Points on a hilly landscape, in no order, each with its height.
From any point a ball takes the steepest step (drop divided by distance) to one of its 2 nearest points. It stops when none of these is lower. Distance is the straight distance between rows; heights are no part of it.
J_466 height 358: [-17  15  11  25  14   4 -27   1 -12   3   0  -3   3 -35 -15   6   8 -22
 -15 -10]
J_482 height 399: [ 10   6   9   4  -9 -15 -21   4  20  12 -17  20 -15 -30  -1 -18   2   2
  20   1]
J_961 height 169: [ 26  15  -6  18 -16 -13 -12   1  23  25 -11  -5   9  -9 -20 -12  -5   2
  22   0]
J_727 height 528: [ -5 -14  -9 -21   3  15  23   9   7 -10 -10   0 -29  29  24  21  -2  26
 -16  -4]
J_539 height 701: [ -4 -14  24  -9  -7  22  -8   5   2 -16 -22  10 -14   5  11 -16 -10  -9
  -6  19]
J_559 height 473: [ 16  -7 -12  -8  23  14  22   9  -9  -4  -4  15  10  31  15   3 -12  10
   0 -14]
J_224 height 163: [ -6  -9  26   9 -10  -6  -9 -39  -9 -19  14  -4 -19  -9 -10 -19  -7 -18
 -12  26]
J_761 height 352: [ 15   6 -12   6  17   8  21  23 -13   1   8   2  29  15 -11  23   2  18
   8 -24]
J_853 height 540: [-19 -10 -18 -21  -8 -14  22  16   2  -7   9  -7  -3   6  21   7  32  12
  -7  11]
J_460 height 556: [ -8 -19 -11 -14 -16   5  12  -1  16 -10  -6 -10 -39  18  13   3   0  18
 -15  12]
J_911 height 284: [ 24   0   4  -9  16  12  -9  20   8   8  -1 -21  17   1 -19  25  -2  26
  10 -11]
J_55 height 260: [  6  -4  18 -14 -11  35 -13   8  20  -7 -16 -21 -24   6 -10  -2   1  10
  -2  12]
J_385 height 144: [  1  -3  -8   2  -1 -25  18  -5 -12   1  18   3  26  -1   8   4   9  -7
  -7   3]
J_435 height 444: [  1  -2 -18 -12  20   7  14   2  -8  -4  -3  21   4  25  26  -5   3  -8
  -7  -7]
J_672 height 227: [ 12  -6  20  -6  -1   1 -15 -35   7  -6   3  -2 -25  -7  -6 -20 -11  -6
  -7  13]
J_421 height 596: [-24  -1   2  -4  -7  -3  -8  17  -3   1  -5  -9  12 -13  -4  16  14  -3
   4   6]
J_248 height 327: [  6   4   1 -22  19  27 -13   6   8  -8  -5  -8  -9   7   4   6   8  -1
  -6   0]
J_212 height 329: [-14  17  -3  41  -3  -1   2   9 -24   5  -9  24  15  -7 -11  -6   2 -24
   8  -8]
J_696 height 718: [-12 -14  32 -16 -15  28 -23  21   7 -17 -30  -2 -21 -12   6 -10   5  -1
  -5  21]
J_971 height 231: [-15 -12 -13   9 -13 -21  12  29   2   6 -15  24  -3  -4  18 -11  16   4
   9  12]
J_322 height 230: [ -9  -8  18  14 -16  -1 -17  17   8  18 -10  -3   4 -20 -18  15 -23  27
  21 -11]
J_476 height 552: [ 26  12  -8  12 -15   8  -5 -18  14  11   7 -29  -4  18 -23 -20 -16 -11
   4  15]
J_753 height 317: [ -1  -6  18   6 -17  11  -5  11  11  -5 -25  11 -20 -11  -5 -17   2   6
  17   8]
J_992 height 318: [ 20   8 -10  -4  11  -1   5  16  -2   7  14 -16  25   1 -16  30   9  26
   6 -22]
J_231 height 428: [ -2   6 -29 -19  10   5  29   1  -6  -5  19  -4  12  28  14  15  21   7
 -11 -21]
J_448 height 259: [-21  -7   1  24 -26 -18   2  14  -5  22  -4  10  19 -10   1   2 -19  10
  18   3]
J_775 height 663: [ 17 -11  -3 -36  16 -18   3 -21   7  -6  28 -17   0   0   9   3   0  16
 -18  -3]
J_393 height 165: [ -3 -21  28  -3 -21   3   0 -23  12 -15   2  -8 -34  -6 -10 -12 -10  19
   5  16]
J_180 height 572: [-31  -7  -5  -7 -19 -13  12  19 -12  -7   3 -10  19   0  10  18  25   1
  -1  12]
J_718 height 541: [  1  18  -3 -17  18  -1  -1 -27   5  -8  23   3 -18 -11  -7   2  21   4
   4 -22]
J_856 height 684: [-17 -17  25  10 -11   9   0  12 -13 -17 -24  20  -2  -3  10 -15 -13 -15
  -1  26]
J_67 height 177: [  1   8 -12  24  -7   5  11  17  -9   3 -14   8  18  20   0 -14  -9 -22
  11  12]
J_703 height 439: [ 14  -9   2 -16  14   7  -7 -14   9  -4 -13  22 -19   9  19 -19 -16  -3
  -6  -1]
J_252 height 78: [  9 -11  -4   0  -5 -25  11 -22  -7   2  20   1  14   9  11 -13  -2  -7
 -11  16]
J_167 height 288: [-18   4   8  37 -10 -16   4  -1 -19  10   1  29  17 -18  -2  -3 -13 -11
   6  -8]
J_429 height 220: [  0 -11  26 -10 -13  30  -5  -9  20 -15  -9 -13 -43  -5 -15  -3  -1  22
   8   4]
J_611 height 248: [  0   8   1  -4   8   4 -24  29   2  17  -5 -24  25 -13 -15  30  -7  11
   2 -12]
J_844 height 211: [-21  -5  -4   9 -11 -31  16   5 -17   3  23  13  34 -16   6  13   3  -3
 -12 -10]
J_880 height 321: [ 13   5   7 -21  27   4 -22 -24   8  -3   6   2 -18  -9   6  -8   1 -10
 -14  -4]
J_859 height 150: [  3  -6   6  -7   3 -19  -4  21   1  10   5   0  26 -18   1  24  -8  26
   6 -13]
J_179 height 501: [  9 -15  -4 -19  13  21  22  15   0 -10  -2  -5   0  29  12  20  -7  28
  -1  -7]
J_470 height 233: [  9  -2  23  27 -18 -15  -2 -16   2   6  -4  14  -2 -15 -19  -8 -20   9
  24   2]
J_27 height 276: [  7  -5  21  24 -18  12   2  -3  -1 -10 -11  12 -13  -5 -20 -17 -18   7
  25   5]
J_910 height 514: [ 11  16  -8  25   2  25  16 -16  -8  -8   5 -10 -15  28 -16 -11 -20 -15
  -5 -10]
J_253 height 95: [ -4 -22  37   0 -10  -5  -2 -36  -8 -22  17 -15 -22 -13 -15  -5 -10   6
  -4  20]
J_243 height 621: [-20   2   1   2  -6  -6 -11   4  -5  -2  -8   2   4  -9   5  -5  16 -26
  -3  19]
J_752 height 667: [-14 -14  12  10  -2  -7  -3  15 -21  -4 -13  14  17   0  18  -3 -15 -20
 -12  21]
J_444 height 176: [ 18  -8  21   9 -15 -12 -11  -1  16  10  -9   0  -9 -23 -20   0 -16  31
  26  -2]
J_86 height 499: [  1  26 -14  -9  15   9   4 -34   1 -13  12   4 -31   6  -4   5  12  -5
  -8 -36]
J_420 height 158: [-15  -6   5   3   1 -24   5  16  -7   4 -10  36   8 -17  20  -5   2   3
  14  -3]
J_536 height 465: [ -7  23 -21  -9   5  16   8 -15   7  -6  -6   5 -31  16   3   2  16  -4
   3 -23]
J_368 height 277: [ 21   0   9  -3  17   1 -21 -21   3   1  -1   4  -4  -6   1 -20 -11 -22
 -11  13]
J_805 height 623: [ 14   1 -18 -12  10  -3   8  -2   1   4  19 -23  18  18  -4  12   9   6
  -9   0]
J_323 height 496: [ 21  11  -9  12  17  15   6 -30  -9  -6   3   2 -16  23  -3 -11 -27 -11
 -13 -13]
J_244 height 210: [ 17  -3  -5   8   0   9  -6  22  -3  12 -19  -6  29  17   6  -7 -21 -16
  -3  18]
J_88 height 401: [-22  10   8  13  18  -2  -6   1 -21  -7  17 -12   6 -32  -9  12  29 -18
 -25 -12]
J_288 height 597: [ 14  13 -23  -4   2  -9  -8 -18   5   8  19 -32  13  12 -10  -3  16 -16
 -12  11]
J_707 height 587: [ -1 -13  -4 -24  -5 -11   7 -27   9 -11  11 -15 -28   8  11  -3   0  12
 -13  11]
J_720 height 116: [ 29   4  -1   5  -8  -1  -7 -10  22  14  -5  -8 -10  -5 -24 -12  -5  19
  23  -3]
J_922 height 370: [  1  -3  -4 -22  26  -2  -7 -11  -4  -8   7   7  -4   2  24  -8   7 -20
 -19   5]
J_473 height 140: [  8  -6  -5  16  -9 -12  11  -1  -6   4  -2   4  14  16   8 -17 -13 -13
   2  22]
J_758 height 573: [ 15   8 -14   5 -16  -2  -7  -8  13  12   2 -38  14  11 -20  -3   3  -9
   3  21]
J_308 height 645: [-19  -3   4  -1   8  -7  -6   5 -13  -9  -9  20   4  -1  24 -13   8 -33
 -15  16]
J_141 height 365: [  0   7   5 -32  34  21 -14  -7   8 -14  -1   9 -24  -6   8   6   7  -2
  -7 -14]
J_635 height 293: [  3  -2   4 -15  -1  34  -9  19  12  -6 -12 -28   1  18  -3   7   6  -3
  -6  17]
J_229 height 649: [ 26 -15 -17 -28  13 -15  12  -3  13   8  19 -17  13  16  12   7  -2  27
  -9  -2]
J_94 height 270: [-21 -11   5  21 -22 -19  11  11 -17  13  14   0  33  -6   0  11 -19   5
  -3   1]
J_631 height 533: [ 27  16  -2  18  -8  22   4 -22  11  -1   0 -13 -17  22 -27 -21 -25  -5
  13  -1]
J_695 height 402: [ 16   7  -1 -27  32  19 -13   1  16  -3 -16  21 -23   0  14  -9  -4   5
  -2 -17]
J_734 height 626: [  4  -9   1 -27   1 -29   5 -30   8  -9  29  -8 -16 -12   7  -5   9  14
 -10   0]
J_222 height 234: [-15  -9  10  16 -10 -25  12  -5 -18  -6   5  24   9 -13   7  -6   2  -9
   6   3]
J_149 height 464: [-15   9 -31 -18  -2   4  27   0   8  -3  10 -10 -16  24  12  17  31  11
  -3 -17]
J_825 height 302: [-24  -2  -6  22 -33 -17   6  10  -7   9  -6  -7  11  -3  -6   1   1  -6
  12  20]
J_97 height 354: [  0  -1   9   8 -19   0 -18  27  15  10 -35  18 -13 -20   4 -20   3   1
  11   9]
J_221 height 226: [ -2  13  -9  15 -12 -14 -11  -2   8  16  -3 -10   8 -12 -12  -5  14  -9
  13   6]
J_41 height 205: [ -8   1  -5 -21  13 -14 -17  30   0  13   5 -14  29 -20   8  30  -2  11
  -5  -8]
J_456 height 472: [ 11   3   2   0   5   9   3 -32  -1  -5  -4  18 -28  14   4 -18 -20  -8
  -3  -9]
J_950 height 278: [  5   6  10  37 -12 -22  -5 -13  -4  16   0  17  12 -16  -9 -10 -27  -7
  12   0]
J_499 height 391: [  7   9 -23  -3  19   8  19  13 -14  -2  20   1  27  15   2  17  20  -1
 -11 -24]
J_95 height 274: [-30   5  10   7 -12   9 -14  26   1  17  -3  -5   8 -25 -15  24  -5  13
  17 -15]
J_736 height 366: [-12  16 -14  28   9  -2   3  15 -18   7   0  14  25 -10  -3   6  16 -21
  -4 -19]
J_769 height 431: [ -7  17 -23  -5  14  23  13   9  -5  -4  -2   8  -5  19   7   8  23  -9
   5 -18]
J_451 height 315: [-19  16  13   5   9   8 -30  16  -3  12   0  -7   2 -33 -19  23   0  -2
   1 -17]
J_472 height 408: [  8  -2 -12 -15  34   4   1  -8 -16  -7   6  22  10  13  29  -8  -3 -22
 -25  -8]
J_480 height 275: [-10   4  -6  12 -18  -7   8  -7  -5  -4   6 -14   7   3 -12  -2  10  -7
   8  14]
J_614 height 400: [  2  16 -16  14  17  18   5  16 -14   1  -6   8  17  11  -3   4  15 -18
   6 -10]
J_592 height 212: [  5  -5  -2  13 -15 -29   6  11   0  18  -2   2  21  -8  -1   7 -13  19
  15  -4]
J_972 height 502: [-12   3 -14 -30   6  -2  10  -2   8 -11  16 -12 -14   3  11   9  29   8
  -7  -3]

Call two points neighbours if one is among the 2 nearest of the other. Go from one point of each pair to the other, from neighbour to neighbour, staying as low as possible. Name the highest point that can't be avoided.
J_859 and J_252 | J_94
J_252 and J_720 | J_825
J_470 and J_420 | J_167
J_420 and J_253 | J_718

Two balls start at each pair of points below. Name the first point that both come to, or write never.
J_179 and J_248 | J_253
J_229 and J_460 | J_253
J_456 and J_707 | J_253

For each start below, name the point where the ball stops.
J_775 | J_253
J_539 | J_859
J_910 | J_253
J_718 | J_253
